Points, in no order, along strands that fork and pass close to each other.
In the rows, 128 means zero.
Points whose rows are less than 160 apart are linked; no others are. Some points are linked to none.
q_987: [118  97 125 104 187 117 121  96  90  44 141 106 115 172 130  89 112 133
 186 171 135  88 141 158 126 135 137 160  92  80 108 134 122 120 107  81
 110 147 145 108  75 101 127 186 133 118  84 195]
q_290: [112 133 108 177 166 110 111 157 128 129 131  93 160  44 124 147 132 142
 145 145 124 186 172 113 157 107  88 170 106 127 104 115 145 124 137 115
 102 130 133 110 175 113 149 135 160 147 144 140]
q_955: [121 153 111 129 120 132 120 130 156 142 137 189 133 133 190 163 123 107
  83  93 162 131 108 136 116 109 116  80 154 151 145 132 137 100 113  89
 145  65 117 153 171 131 111 131 116 107 141 140]
q_524: [141  60  92 120 177 124 161 184 133  93 129  84 128 119 117 103 113 129
 143 174 116 148 190 119 149 108 101 167 147 108 137 115  96 143 130 102
 111 123 143  93 154 117 153 133 150  92  97 177]
q_960: [118 162 197 135  97 173 117 121 111 118 160 121  96 173  74 130 107 133
 201 121  88 116  70 125 130 174 136 104 165 149 116  95 153 121 125 199
 148 176 134 161  76 109 156 139  97 138 129 105]
q_931: [148 151 206 145 104  91  85 135 124 199 121 136 136 108 123 165 124 123
 138 156 148 158 138 120 133 160 128 152 109 102  71 142 150 130 131 122
 114 117 128 145 109 103 129 143 114 137 155  87]
q_279: [105 147 156 117  74 135 148  74 114  67 157 176  66 225 144 129 111 118
 125 111 137  61  99  97 128 151 136 121  93 107  99 169 161 105 113 130
 114  46 126 165  88 128 115 176 101 143 108 166]
q_500: [ 93 167  83 147 150 137 143 176 139 103 130 141  79 119 142 127 142 153
  87 102 135 152 107 110 146 108  71 113 143 138 158 130 148 140 129 104
 152  53 121 149 155 146 139  92 154 111 132 165]
q_90: [142  97 137  98 165 127 119  64 119 117 104  92 171 141 139 114 114  84
 168 118 120 110 135 131  86 124 130  98  83  80 101 121 153  83 125 101
 119 172 119 113 113 107  76 157  92 161 106 140]
q_106: [ 64 154  90 190 181 115 110  89 133  74 123 109 142 140 130  84 153 153
 169  98  95 131 120 164 123 104 106  86  39 115 103 110 182 100 105 117
 107 120 135 121 135 103 139 148 107 186 111 180]
q_845: [163 101 189 131 133 101 118 152 128 194 135 153 113 118 111 148 118  88
 181 106 128 114 147 176 112 187 187 134 189 127  88 119 121 151  84 191
  96 197 115 110 117 110 114 107 100 148 145  82]
q_146: [162 140 206  70  46  95 115 133 160 195 130  96  63 169 124 153 129 136
  83 161 132 158 106  66 130 157 142 144 164 111 108 144 128 170 149 146
 155  72 129 165  80 124 160 117 101  85 138 113]
q_781: [ 89 157 114 171 101 104 107 164 101 125 109 142  96 143 149 125 175 175
  73 160 156 147 147 106 158 124 121 159  49 105 104 173 150 160 158 116
 108  53 136 131 109 123 122 137 152 119 149 125]
q_444: [128 135 215 113 105 167 143  87  81 150 151  95 129 121  74  87  86 159
 133 131  98 102  79  92 110 154  89 101 121 145 131 124 142 131 155 174
 166 186 120 146 114 135 130 100 129 172 133  78]
q_466: [166 126 177 136 102 100 132 141 140 209 122  63 128  69 106 120 139 181
  70 175 140 177 117  87 174 153 111 154 116 152 125 109 104 184 168 166
 155 133 109 147 120 125 165  40 136 106 147  63]
q_712: [103  80  71 169 153  71 148 136 153 115 129 188 118 158 184 106 137 119
 103  82 141 110 179 168 111  97 108 119  75 110  98 142 129 123  75 119
 102  53 113  90 165 146  96 142 115 149 103 164]
q_424: [ 91 116 106 137 173 160 130  92 145 110 100  81 187 111 143  95 119 130
 120 117 127 147 118 105 111  78  96  63  83 133 146 139 150  73 142  95
 139 136 122 136 162 117 115 106 114 155 118 127]
q_138: [131  62  62  98 143  89 144 166 149  78  94 137 167 158 121 155 175  77
 172 156 121 114 153 174 106  89 134 173 159  98 170  94  79 111 122 136
 103 138 169  77 147 132 143 183 118  80 104 158]
q_862: [106 122 106 130 151 124 124  70  51  58 133  99 122 122 133  97 176 165
 174 162 104  95 128 162 116 134 113 204  70  99 143 128 141 143 137 116
 119 215 156  77  89 151 127 212 178 137 116 189]
q_869: [149  97  91 136 139 130 135 106 153 153 123  66 198  33 126 168 139 109
 121 120 124 161 160 102 117  89 147 175 125 125 141 118 121 105 135 134
  89 210 142  91 165 147 121 107 142 158 129 102]
q_236: [164 107 199 106 110 132 133 132 123 167 135 174  77 158 103 119 106  98
 170 116 130  84 129 170 110 201 178 130 190 139  86 122 128 163  73 222
 134 169  95 129  95 114 116 128  99 151 122  96]
q_739: [166 121 132  52 130 107 129 164 121 150 108 136 118 123 159 150 102 130
  89 224 210 114 137 139 156 140 131 149 154 129 122 172  91 151 150  67
 137  72 113 155 133 104 118 124 135  83 148 127]
q_774: [152 140 129 100 108 156 100  82 120  90 118 102 162 118 148 151 149  95
 153 106 127 128  88  92 107 129 134 113 140  86 166 117 169 103 146  94
 110 178 163 133  96 126 108 181 122  93 155 160]
q_547: [155 128 137  88 108 148 129 117 125 162 136 159 131 158 112 137 123 109
 129  95 108  93 125 132 100 152 216  98 193 160 162 135  82 141 106 160
 139 191 123 125 106 142 130 116 113 120 129  99]
q_741: [117  76  79  96 166  86 133 110 102  55 111 126 136 152 145 101 136 107
 156 151 143  87 172 164 107 101 134 164  95  57 113 148 105 121 105  87
  91 114 147  80 115 133 114 189 124 115  99 201]
q_295: [ 93 176 100 200 115 134  98 125 143 109 113 142 144  84 141 132 165 136
 101  85 131 174 131 101 137  91 111 114  80  92 112 133 178 117 121 121
  99  78 142 129 147 135 127 145 136 137 152 152]
q_334: [135  82  52 101 122 145 175 111 166 125  84 108 175  92 138 125 168 111
  70 102 116 144 126 123  98  54 133 118 143 155 208 138  89 114 140 121
 164 157 131 112 183 183 128  84 141 121 116 116]
q_906: [144 135  93  89 133 122 138 142 126 138 129 185 133 114 174 164 113 103
  86 137 189 104 122 150 108 113  97 134 160 135 162 147 111 117 126  69
 137  87 131 134 180 135  97 153 141  97 144 156]
q_344: [ 60 121  89 152 168 100 129  81  76  43 166 113 111 148 132  90 147 179
 162 153 107  85 166 187 124 111 134 212  58 113 120 139 150 156 118 111
 122 165 151  82 108 151 169 172 163 145  82 200]
q_282: [107  79  76 143 170 107 154 180 155 124 121  91 151 118  79 136 163 106
 180 120  75 146 162 165 115  96 126 154 150 137 139  66 102 123 143 170
 118 184 143  75 171 137 140 108 128 145  98 127]
q_32: [125 157 212 123 116 121  99 148  99 198 139 105 127 148 110 151  95 159
 149 180 136 132  91 137 142 165 109 105 145 165 106 120 109 138 168 134
 158 147 130 175 116  94 167  94 108 116 150  60]
q_348: [ 64 123  60 147 171 124 159  99  98  64 155 139  96 172 121  79 132 176
 137 128 119  66 155 176 117 103 104 179  67 134 138 144 121 155 118 122
 149 131 137 109 128 164 142 131 148 165  71 177]
q_176: [129 120  83 158 127  93 142 153 187 171 125 203 151 115 186 193 138 111
 100  94 157 158 145 209 134 107 162  90 165 188 145 108  88 102  93 129
 124  96 132 122 181 136 144 107 104 121 129 113]
q_345: [136 156 186 104 121 105 107 145 132 221 141 104 117 135 138 172 118 157
  99 185 158 151 112 130 151 165 137 114 169 188 128 115  75 159 160 128
 174 125 122 176 119 112 172  69 111  97 137  62]
q_537: [120  92 123  99 163 158 136  59 113  92 101  75 172 156 150  87 109 106
 135 131 114 113 119  95  95  99 107  74  69 109 137 136 156  80 144  80
 155 153 120 126 126 114  97 136 107 150 106 144]
q_328: [136 160 163 102 104 143 135 148 109 130 165 111  53 198 116 129  92 138
 119 151 117 110  75  83 137 164  80 128 155 130 127 126 147 153 138 112
 161  67 118 181  98 109 156 129 132  94 127 152]
q_764: [144 136 177 128 105 164 129 128 139 145 127  63 163 100  96 133 111 159
 105 165 105 175 121  73 159 126 189  87 133 134 128 138 107 115 160 129
 117 152 150 158 102  99 184  74 120 116 135  92]
q_485: [ 79 146  88 161 178 124 117  48 109  65 123  91 129 157 143 102 159 134
 184  95  87 115 116 149 111 112 108 124  42  98 116 102 185 113 117 115
 146 156 139 114 107 128 127 154 115 168  90 200]
q_194: [154  93 140  92 152 145 130 149  90  70 128 105 106 162 103  90 102 139
 169 188 138 100 130 132 146 152 142 157 134  94 111 130 100 132 130  93
 105 148 136 117  74  94 133 172 144  90 115 162]
q_278: [149 127 102 110 135 122 130 157 124 144 136 169 129 111 140 153 124 106
 124 115 146 113 142 142 103 128  96 155 169 129 156 123 112 139 128 102
 133 141 137 113 155 150 102 149 141 114 135 140]
q_847: [164  95 170 114 137 162 121  91  94 127 134  41 174  69 106 111 120 146
 140 159 105 131 115  83 115 141 122 140  98  95 116 118 150 109 150 116
  87 237 131 110 106 116 114 136 144 147 137 116]
q_272: [162 154 204 125 125  89  98 113 150 215 135 135 147  94 154 195  91  91
 121 145 168 158 142 140 130 159 137 119 147 123  84 140 135 103 117 113
 119 104 124 167 135 107 123 104  95 151 136  84]
q_630: [146 128 198 147  98 159 106 145 102 136 134 100 104 129  76 123 126 142
 181 133 102 138  99 100 138 170 141 151 167 112  99  97 139 145 132 163
 119 178 136 133  75 104 160 135 135 112 135 111]
q_425: [111 120  57  89 150 172 153 122 117  51 123 101 115 206 113 100 116 126
 152 134 109  89  88 132 119 112 125 114 134 148 174 114 114 108 144 116
 155 142 133 131 107 122 129 157 121  94 102 162]
q_305: [130 143 130 149 129 115 141 149 174 166 147 183 131 152 168 158 124 126
 113  75 107 146 126 199 125 136 158  47 156 200 136 105 107 116 105 141
 136 112 103 149 148 120 133  83  98 142 133  96]
q_908: [100 125 107 147 181 139 143 166 115 115 148 120 109 145  88  79 106 155
 156 128 108 115 132 160 128 129  84 123 116 151 122 102 106 142 132 129
 158 139 122 127 139 120 133 103 137 154  96 132]
q_747: [ 92 139 105 192 168 115  96 140 148 138 106 148 177 106 177 139 115 137
 133 152 177 164 147 161 145 104 107  99  78 136 102 149 143  79 113  96
  96  78 134 132 177  79 132 150 107 140 131 133]
q_732: [119 166 125 154 118 141  96 106 119 161 106 118 186  61 160 182 112 149
  99 183 192 177 130 127 160 109 151 116 109 166 145 161 132  91 147  96
 123 115 159 163 150  96 150 115 130 132 153  87]
q_16: [126 165 185 118  84 149 136 123 141 135 123  80 124 113  59 106 125 182
  94 141  84 171  98  77 156 118 170  64 114 134 133 140 123 126 165 171
 150 118 133 165 103 131 188  54 132 136 149  84]
q_330: [165 114 159  91 105 131 128 150 105 147 124 173  70 156  99 111 107 112
 152 129 139  72 125 129 122 187 149 174 195 115  97 126 115 175 102 172
 136 138 102 111  91 134 113 146 137 115 126 122]
q_744: [ 93 104  65 146 145 105 135 143  96  68 131 151 106 150 159 115 140 143
 113 129 148  96 164 139 121 100 108 169  92  88 139 165 124 141 112  84
  93  80 152 102 139 145 130 165 147 105 117 194]
q_864: [114 107  74 153 151  97 132 110 134 157 110 145 182 110 134 126 157 114
 132  88 105 121 150 184  79  95 110 127  57 141 126 118 131 109 125 145
 122 180 113  83 177 147  83 146 116 196 119 111]
q_976: [ 74 140  82 173 179 118 137 130 150  94 123 125 119 135  99  72 143 155
 151  91  91 124 137 163 124 100  98  97  71 140 111 110 146 120 110 136
 142 112 118 117 148 125 130 103 127 188 100 154]
q_314: [131 123 123 141 150 122 156 177 167 160 137 131 120  88 116 112 128 146
  67 101 117 180 146 114 146 121 126 123 146 161 138 106  96 142 145 146
 168  97  95 114 160 154 130  44 155 126 113  95]
q_427: [163 128 166 108 156 103 125 102 166 188 138 129 163  84 164 183  81  59
 128 118 166 134 155 169 127 142 163  99 180 131 104 135 110  90  98 107
 102 125 118 151 157 109 106  92  87 155 123  97]
q_484: [ 89 125 117 161 177 157 117 133 153 118 109 107 168 118 162 105  98 147
 119 152 162 165 126 115 139  94  99  64 108 136 127 151 145  68 126  89
 125  77 127 150 173  82 141 113 105 132 113 139]
q_49: [ 83 156 137 138  92 157 122  93 102  64 139 143 112 197 149 117 116 130
 109 117 128 100  89  84 127 112 114  77  87 106 133 158 176  94 132 104
 121  59 144 162 107 118 126 168 106 122 134 165]
q_132: [ 82 118  41 125 149 148 167 118 119  54 127 143  96 195 121  84 133 147
 133 110 121  72 116 147 116  95 107 133  98 150 156 139 112 127 124 118
 158 111 128 124 122 153 117 136 134 136  86 166]
q_94: [130 108  99 163 165  98 106 111 169 148 115 135 197  84 179 168 114  83
 153 111 165 148 161 184 115 101 119 114 107 130 107 121 139  66  94 108
  80 127 139 121 181 103 106 152  94 155 133 125]
q_557: [146 157 112 162  89 115 118 188 141 154 109 130 104  77  97 165 169 159
 130 126 118 181 135 101 183 134 137 175 180 138 136 101 126 194 154 158
 131 135 134 123 117 156 165  93 169  86 176 114]
q_679: [140 118  99 146 139  89 121 144 154 167 120 182 182  86 160 202 125  91
 151 128 168 139 161 213 124 110 146 139 155 159 136 123  96  92 104 115
  99 144 158 118 178 121 121 138 108 135 142 104]
q_717: [ 74 170 114 186 129  91 101 164  80 117 121 133  86 128 110 102 176 202
 124 173 131 139 140 138 175 132 105 182  46 118  91 147 141 182 152 116
 116  89 131 124 115 127 155 141 176 141 163 130]
q_530: [134  90  37  91  94 161 184 145 146  92  96 139 152  99 140 107 169 154
  40 123 131 126 113 127 122  59 121 121 128 153 222 163  97 132 138 124
 149 121 127 121 175 187 122 106 153  95 132 135]
q_950: [129 150 135 155 108 113 120 133 156 165 131 189 135 113 170 142 141 127
  51  89 149 162 136 112 121 120 130 109 103 132 122 143 136 119 120 122
 147  56 103 129 146 146  99 106 127 131 131 104]
q_713: [ 91 211  86 141  78 165 120 134 134  55 113 159  82 156  89 123 161 157
 116  83 107 112  76 110 141 105 141  81 125 135 149 132 156 120 134 157
 137  74 128 159 101 166 143 121 141 109 161 135]
q_914: [149 134 159  81 103 120 131 121  92 111 123 187  62 158 113 112 115 106
 154 132 156  41 114 131 125 188 143 191 171  81  84 159 132 171  94 156
 111 108 105 120  79 146  92 178 134 145 129 158]
q_163: [161 132 120  75 107 152 100  85 125  98 117 112 154 147 128 160 152  89
 167  95 114 111  80 106 109 139 197 109 181 108 178 111 128 112 137 132
 117 209 161 120  75 125 125 169 116  76 146 144]
q_341: [ 84 135  56 161 151 111 146 177 120  90 129 160  95 124 136 123 152 161
 102 110 129 132 147 134 134  94  77 152 115 121 155 138 129 151 124 111
 129  74 145 110 159 164 136 123 161 121 126 178]
q_474: [141 187 146 150  88 117  92 128 129 172 135 190 151 122 153 205 152 113
 157  86 124 133 109 155 128 156 195  97 178 159 151 132 117 125 109 138
 105 164 159 152 111 123 147 135 100 115 174 106]
q_303: [171 115 175  99 158  83 127 139 150 191 130 141 140  89 135 178 102  51
 162 120 153 125 157 191 135 165 187 129 218 111  98 130  99 135  91 145
  86 162 116 128 144 123 103 100  91 148 142 107]
q_11: [131 146 109 166 100 130 113 187 108 117 115 142 111  90  83 143 171 160
 172 117 103 153 127 128 161 132 128 184 163 126 136 102 125 172 142 154
 114 168 144 104 110 153 154 142 176  98 178 129]
q_184: [159 127 163  60 132 119 145 162 124 167 144 117  88 159 158 128  91 148
  60 197 174 118 107 102 140 154  89 123 144 146 136 141 108 153 153  89
 175  63  94 168 135 107 127  94 134  86 128 120]
q_809: [127 120  81 143 127 120 121 188 135 138  90 118 134  85 154 169 137 166
 120 217 192 184 154 144 188 100 128 166 143 171 146 141 109 137 151 101
 142  87 147 140 150  97 157 119 151  85 142 115]
q_23: [148 109 125  56 156 118 158  93  99 110 131 159  79 164 120  95 103  84
 166 125 147  31 125 154  97 164 112 174 166  92 113 144 124 165  92 139
 149 150  95 115 106 153  69 164 123 162  98 177]
q_762: [132 136 179 123 124 138 122 100 119 173 145 128 184 118 118 135  97 133
 117 128 115 116 127 119 111 134 176  73 120 158 133 152 106  99 139 132
 125 184 135 139 124 117 127  91 103 162 135  64]
q_375: [118 138  98 179 156 114 130 166 157 142 133 107 127  51 133 170 126 124
 136 121 133 201 171 106 168 111  79 161 164 138 121  88 149 133 132 129
 131  95 139 125 177 133 143  95 158 126 136 144]
q_951: [112 195 155 162  93 149  95 108  83 149 124 148 156  92 118 126 146 152
  97 134 131 143 117 124 129 141 103 132  72 109 130 151 167 133 157 123
 106 145 148 138 132 138 111 165 159 159 180 100]
q_778: [ 85 157  75 147 175 141 143 188 172 109 106 128 108 104 109 121 139 157
 117 119 136 165 118 156 146  94  91  87 162 157 161 110 115 108 130 128
 151  80 129 141 183 142 158  73 145 119 128 139]
q_620: [104 114 181  97  70 150 144  59 169  92 153 162 117 206 141  98 109  99
 110  84  62 119 110 109 124 114 156  45 121 197 131 151 132  97 104 161
 180  88  71 150 114 140 116  98  95 157 101  96]
q_647: [111 121 105 155 160  90 143 129  87 113 168 124  96 110 126 102 132 149
 143 107  92 116 183 112 120 129  64 194 118 100 121 117 150 190 108 124
 134 139 133  88 139 169 135 135 174 138 119 186]
q_72: [122  70  57 106 150  57 136 126 132  76  93 156 152 168 157 139 174  73
 185 127 129  90 150 204  96  96 122 156 104  77 132 111 107 113  96 124
  98 116 158  76 140 140 116 201 101 108 110 185]
q_284: [137 142 116 125 107 140 152 173 148 138 140 155  90 131 104 104 135 155
  72  92 106 142 120 107 136 137 137 126 155 154 148 114  97 163 141 157
 175  96  90 123 119 165 127  70 161 114 121 100]
q_180: [144 141 225 130 117 151 109 131  95 186 153  82 123 111 102 152 100 131
 169 136 119 129  85 109 131 172 116 126 184 136 115 108 125 138 144 150
 125 190 142 161 120 108 163  89 114 117 151  73]
q_957: [129  82  58 112 141 127 136 171 171  87 108 136 148 175 133 130 139  86
 150 122 131 124 137 174 121  92 165 116 164 130 156 100  80 101 118 128
 109 117 153 104 144 116 144 158  99  71 104 151]
q_696: [112 145 108 172 153 144 106 124 145 141 121  74 189  34 130 168 109 142
 129 158 159 184 137 120 156 101 137 137 110 152 120 128 135  78 137 111
  97 137 148 136 173  94 154  99 141 158 137  95]
q_442: [117 161 134 122 117 159 110  84  96  67 141 119 119 154 146 125 136 115
 147 112 118 109  86  91 112 131  93 115 114  87 152 128 182 116 131  84
 117 126 162 151  91 122 113 184 125 114 141 187]
q_893: [125 175 166 123  80 164 105  87  77 144 131 170 157 129 123 126 126 136
 117 120 129  94 101 122 100 152 124 112 113 126 157 151 161 127 149 138
 126 176 148 131 111 148  95 169 134 155 172  95]
q_256: [154 108  83  70 146 176 150 156 128  97 137  93 120 175 104 112 104 110
 137 140 111  99 100 130 116 129 134 123 186 154 185 110  95 132 148 110
 144 163 126 135 126 123 136 146 133  72 119 146]
q_859: [145 122 189 104 162 110 106  79  94 143 128 126 156 112 120 107  97  92
 159 140 137  94 142 147  91 159 105 127  90  69  77 149 153 111 104 109
  97 162 112 123 107 114  78 175 107 187 126 133]
q_600: [127 143 150  78  73 161 153  80 124  77 157 187  77 222 127 117  97 117
 125 132 133  35  98  97 122 154 155 122 129 145 115 165 134 113 123 157
 143  89  94 153  87 137 103 168 106 138 107 134]
q_682: [131 105  82 141 142 137 145 105 177 154 110  91 178  73 134 157 148  95
 116  79 116 159 144 119 110  79 156 122 148 143 159 111 110 101 132 130
 127 177 142 111 170 154 128  79 124 142 118 107]
q_418: [124 139 154  81  80 168 157  59 160  78 165 179  88 235 137 115 106  92
 139 103  90  55  92 108 123 135 149  89 140 191 129 148 141 105 111 174
 173 108  68 158 102 143 108 152  92 147 103 126]
q_267: [119 166 165 148 109  93  99 155 119 186 105  95 117  92  88 111 156 200
 102 185 145 162 103 122 168 138  89 148  81 149 101 115 120 181 179 152
 150 117 116 148 118 117 157  82 148 126 170  67]
q_358: [160 111 204 115 114 163 138  88  76 146 148  75 154  98  98  85  88 160
 108 163 111 117 109  79 114 155  78 124  83 103 121 141 151 130 149 123
 125 178 125 140 113 120 117 131 140 157 139 106]
q_590: [135 139 214 143 137 112  98 119  85 162 144 128 127 126 111 118 100 129
 167 157 129 126 131 126 120 165  95 147  85  88  66 139 154 124 120 113
 109 137 128 135 106  91 125 167 123 163 133 118]
q_30: [174 144 169 111  70 134 118 138 153 164 123 110 111 116 138 166 128 125
  86 149 139 172 128  65 148 142 156 134 164 109 126 142 137 154 144 115
 133  88 136 162 103 116 160 107 121  84 142 122]
q_471: [140 156 173 131  82 147 107 118  79 177 129 195 124 125 112 123 127 152
 124 113 135  86 103 136  99 176 137 139 143 146 134 142 138 161 124 178
 147 178 130 119 104 151 105 145 140 151 157  77]
q_828: [153 101  98 105 132 112 133 182 114 124  96 134 128 108 160 143 120 153
 100 219 196 139 167 138 169 115 120 177 116 123 131 172 101 146 147  75
 118  80 134 128 146 106 128 145 148  82 139 136]
q_820: [145  75 132 136 150 142 161 159 172 143 149 115  90 165  89  91 121  84
 138  79  86 137 168 136 127 140 168 113 172 151 113  84 108 149 115 166
 147 134  85 102 135 135 113  87 120 135  72 107]
q_171: [138 112  75 111 150 111 152 152 138 125 134 135 132  94 147 178 142  81
 136 118 131 132 150 136 108 103  51 178 193 128 186  93 127 135 127 100
 140 136 157 113 188 162 118 147 146 106 130 180]
q_978: [178 112 166  96  76 122 130 123 125 142 117 152 108 124 121 105 119 124
  78 130 140 115 151  80 118 147 157 152 119  64  94 170 128 155 129 132
 115  83 104 111  92 144  98 131 138 129 125 119]
q_534: [110  93 151 134 111 134 142  88 180 115 126 153 147 171 151  75 119 107
  95  76  87 142 126 122 115 103 152  42  95 169 113 148 131  91  99 134
 154  84  79 136 134 125 105  87  99 156  99  91]
q_373: [124 192 139 184  93 136  87 106 126 158 115 137 168  54 134 162 155 130
  85 107 137 182 136  94 138 121 116 143  82 103 119 145 178 125 139 127
  94 118 142 137 143 141 124 150 155 149 172 110]
q_414: [174 118 158 132 133 116 143 140 146 201 138 108 148  63 133 134 106 142
  63 144 150 174 152  88 145 142 130 153 132 146 123 125 104 144 148 138
 147 124 106 125 143 132 133  61 149 129 125  77]
q_535: [200  91 180 113  86 135 152 115 120 163 137 110 116  80 114  82 118 143
  67 119 111 132 153  48 123 165 107 173 114  75 119 146 148 176 123 155
 125 126  96 104 105 159 105 113 155 134 130 117]
q_933: [147 112 122  96  96 142 132 116 140  98 122 156 115 164 141 106 116 100
  95 102 141  92 133  95 109 114 160 105 132  96 119 153 123 122 116 108
 118  82 109 127 110 132  95 145 119 106 118 144]
q_566: [179 127 121 120  76 150 134 183 137 131 130 110  94 119 117 140 140 141
 104 138 119 151 124  74 170 151 138 161 178 118 147 122 131 184 143 126
 125 114 126 138 100 136 153 114 153  60 153 143]
q_733: [130 149 141 145 115 139 142 126 167 136 153 154 114 173 137 137 130 107
 152  56  78 127 107 182 115 139 151  46 160 188 136  93 141 122 104 167
 139 135 101 161 119 120 124  96  93 156 126 102]
q_680: [101 208 158 146  91 100  95 149 119 184 112 155 116 118  96 139 159 194
  97 155 139 149  97 145 147 144 131 110  97 164 121 128 122 165 171 166
 162 113 130 155 109 142 148  86 138 138 177  57]
q_381: [119 102  87 158 134  93 138 125 160 137 123 200 138 109 186 122 144 107
  49  69 158 142 169 123 109  91 109 126  86 113 115 151 131 114  94 119
 121  50  98  94 176 169  79 131 134 136 118 134]
q_986: [160  93 130 120 154 140 112  98 129 131 126  35 205  39 127 150 122 120
 137 154 128 155 144  95 126 112 148 165 101 108 111 121 131  86 141 111
  63 226 135  97 138 115 122 131 141 151 131 108]
q_265: [108  78  67 157 145 123 121 153 181  83 102 127 151 163 165 110 138 103
 154 108 144 141 139 143 134  87 158  93 128 103 116 112 119  88  99 120
  92  81 145 108 141 102 142 160  92  79 106 168]
q_366: [124  89  94 158 150 111 152 167 161 144 138 126 126 116  88 113 145 113
 143  82  79 148 174 135 120 115 131 145 151 139 118  76 112 149 126 175
 136 157 115  78 160 151 113  97 140 150 101 121]
q_808: [ 74 159  94 198  91 130 115 127 106  76 125 153  88 138 133 112 180 160
  96  91 121 132 141  97 146 113 133 144  56  82 102 152 166 147 128 134
  91  58 141 119 106 144 129 149 150 133 132 161]
q_128: [132 132 150 171 155  86 112 146 121 180 156 108 147  62  94 102 118 152
  97 112 106 164 156  82 130 145  91 169  67 122  76 112 138 156 134 164
 121 135  80  94 161 131 128 101 160 186 126  93]
q_783: [119 166 161 133 112 166 137 119 147 114 165 138  90 193 102 128 113 107
 182  86  76 112  87 148 124 159 129  74 164 172 130  90 155 121 115 179
 155 139 106 173  97 117 132 127  91 149 113 120]
q_26: [102 130  73 141 164 143 142 197 152 132 100 105 126  86 134 152 118 168
 121 193 177 187 132 162 177 100 107 130 170 180 165 121  98 112 147 117
 150  84 144 146 187 103 174  83 147  98 122 127]
q_539: [ 99 210 149 151  98 110  90 120 134 185 104 129 158  88 136 183 153 175
  87 174 162 179 115 126 164 120 166  91 105 175 140 150 119 125 160 130
 146 108 157 175 123 118 170  85 119 135 173  68]
q_91: [ 86 155 104 143 129 145 108  57  74  41 121 143 122 164 135 108 183 153
 181 139 122  90 102 161 127 137 141 166  56 106 135 124 149 117 139 134
 114 194 163  97  74 141 101 226 151 140 121 173]
q_203: [128  90 120 116 184 134 147 140 118 137 146 111 118 160 109 102 106  98
 187 117 109  95 140 175 100 144 101 123 137 147 124  90 114 125 124 133
 151 188 116 120 137 114  98 119 110 154  89 127]
q_243: [150  95 110  68 175 114 152 114 109 132 130 140 103 173 127 117 111  67
 186 115 130  64 129 181  83 150 106 143 159 122 138 110 122 136 108 127
 157 176 107 118 133 132  74 152 106 149  95 157]
q_886: [111  97 110 119  85 158 130  91 144  54 119 131 120 192 162  92 130  99
 104  90 131  99 103  66 119  89 161  73 105  96 118 151 154  91 110 109
 118  62 119 144 107 126 117 154 105  91 116 159]
q_312: [112 174 129 172  85 125 101 168  80 126 103 147 100 114  98 119 184 194
 143 159 127 134 116 133 172 144 126 184  92 121 112 135 136 180 159 136
 117 132 139 121  92 137 146 161 182 119 187 108]
q_461: [150 136 132  97 113 159 108 129 116 132 135 134 119 157 101 148 134 100
 177  97 103 102  96 134 111 166 199 129 210 146 164 106 113 139 116 171
 124 215 143 123  84 128 140 149 119  93 140 115]
q_989: [177 108 139  64 131 167 131 148 113  96 139  95 106 165  98 112  95 106
 159 158 125  95 101 114 134 163 148 141 194 113 144 115 111 142 134 110
 115 156 126 135  88 106 136 159 134  67 127 150]
q_390: [145 118 165 112 141 160 137  94 130 158 140  67 191  97 124 141 100 130
 115 151 120 135 132  88 134 118 198  81 137 149 142 149  82  89 142 115
 105 200 155 136 122 107 154  68 111 138 128  75]
q_495: [154  98 110 121 143 120 118 135 113  94 118 102 160  69 138 151 156 115
 169 145 125 147 157 122 129 114 111 186 137  86 143 119 132 121 135  97
  91 177 160  90 126 133 123 186 156  98 151 164]
q_975: [ 97 142 117 156 126 152 109  60 100  53 119 111 145 145 117  94 162 148
 158 130 104 118 107 122 121 120 151 118  45  96 108 112 162  98 140 135
 112 174 145 102  81 119 105 192 129 156 111 164]
q_531: [110  71  72 148 172  93 151 144 174  99 119 153 121 184 181 100 121  93
 146  98 136 114 154 185 116  99 109  91 120 119 114 116 122 104  79 105
 106  66 122 111 165 109 118 144  88 122  95 178]
q_532: [154 107 174  76 142 133 128  94 111 170 133 127 164 140 123 137 100  95
 158 126 125  80 127 152  92 154 203  85 161 139 135 146  94 108 116 147
 114 227 131 127 112 117 105 106  85 151 132  78]
q_382: [176 153 188  68  72 120 117 148 120 166 140 116  50 181 116 153 109 116
 123 155 131 107  77  78 131 180 117 160 197 108 111 131 141 174 134 129
 140  80 112 168  94 111 150 144 130  75 154 147]
q_755: [113 112  69 156 158 118 151 139 175 136 128 124 138  64 159 186 134  84
 127  97 146 181 163 128 128  90  71 150 197 146 165  77 139 105 114 119
 142  97 149 117 208 153 124 112 140 126 112 157]
q_43: [153 130 161 116 139 124 130 164  94 146 143 115  92 139 131 119  97 145
 124 172 146 121 120 108 147 161  62 150 137 120 119 131 126 169 142  84
 147  99 121 158 119 108 141 119 145  96 135 140]
q_293: [128 163 229 123  66 141 136  94 118 171 146  96 112 114  72 114 104 168
 103 111  86 165  76  75 123 142 111  97 111 124 122 140 152 123 163 184
 169 127 132 159 113 146 156  90 120 164 146  81]
q_775: [127  77 138 137 163 133 157 165 192 141 141 126 105 152 127  81 115 104
  83  89 102 171 165 116 135 123 148  99 150 155 115 110  99 125 115 128
 159  67  79 108 154 126 120  60 128 126  71 107]

A fork is a point with three links, a tip a point with one. Leave the first point through the second and follow the links. Name the first fork or tip that comes.
q_747 / q_94: q_345
q_809 / q_828: q_471
q_293 / q_16: q_49
q_717 / q_312: q_741
q_171 / q_755: q_314
q_547 / q_532: q_530

A fork is a point with three links. Follow the links from the first point to the second and name the forks in between, in order.
q_256 / q_955: q_741
q_534 / q_535: q_49
q_366 / q_955: q_314

Name the points in between on the shortest way along the links from the first point to the second, in order.
q_500 / q_951: q_778 > q_26 > q_809 > q_828 > q_739 > q_184 > q_43 > q_328 > q_382 > q_146 > q_30 > q_566 > q_557 > q_11 > q_312 > q_717 > q_781 > q_808 > q_295 > q_373
q_534 / q_978: q_620 > q_418 > q_600 > q_279 > q_49 > q_886 > q_933
q_305 / q_845: q_176 > q_679 > q_94 > q_747 > q_484 > q_424 > q_537 > q_90 > q_859 > q_590 > q_931 > q_272 > q_427 > q_303
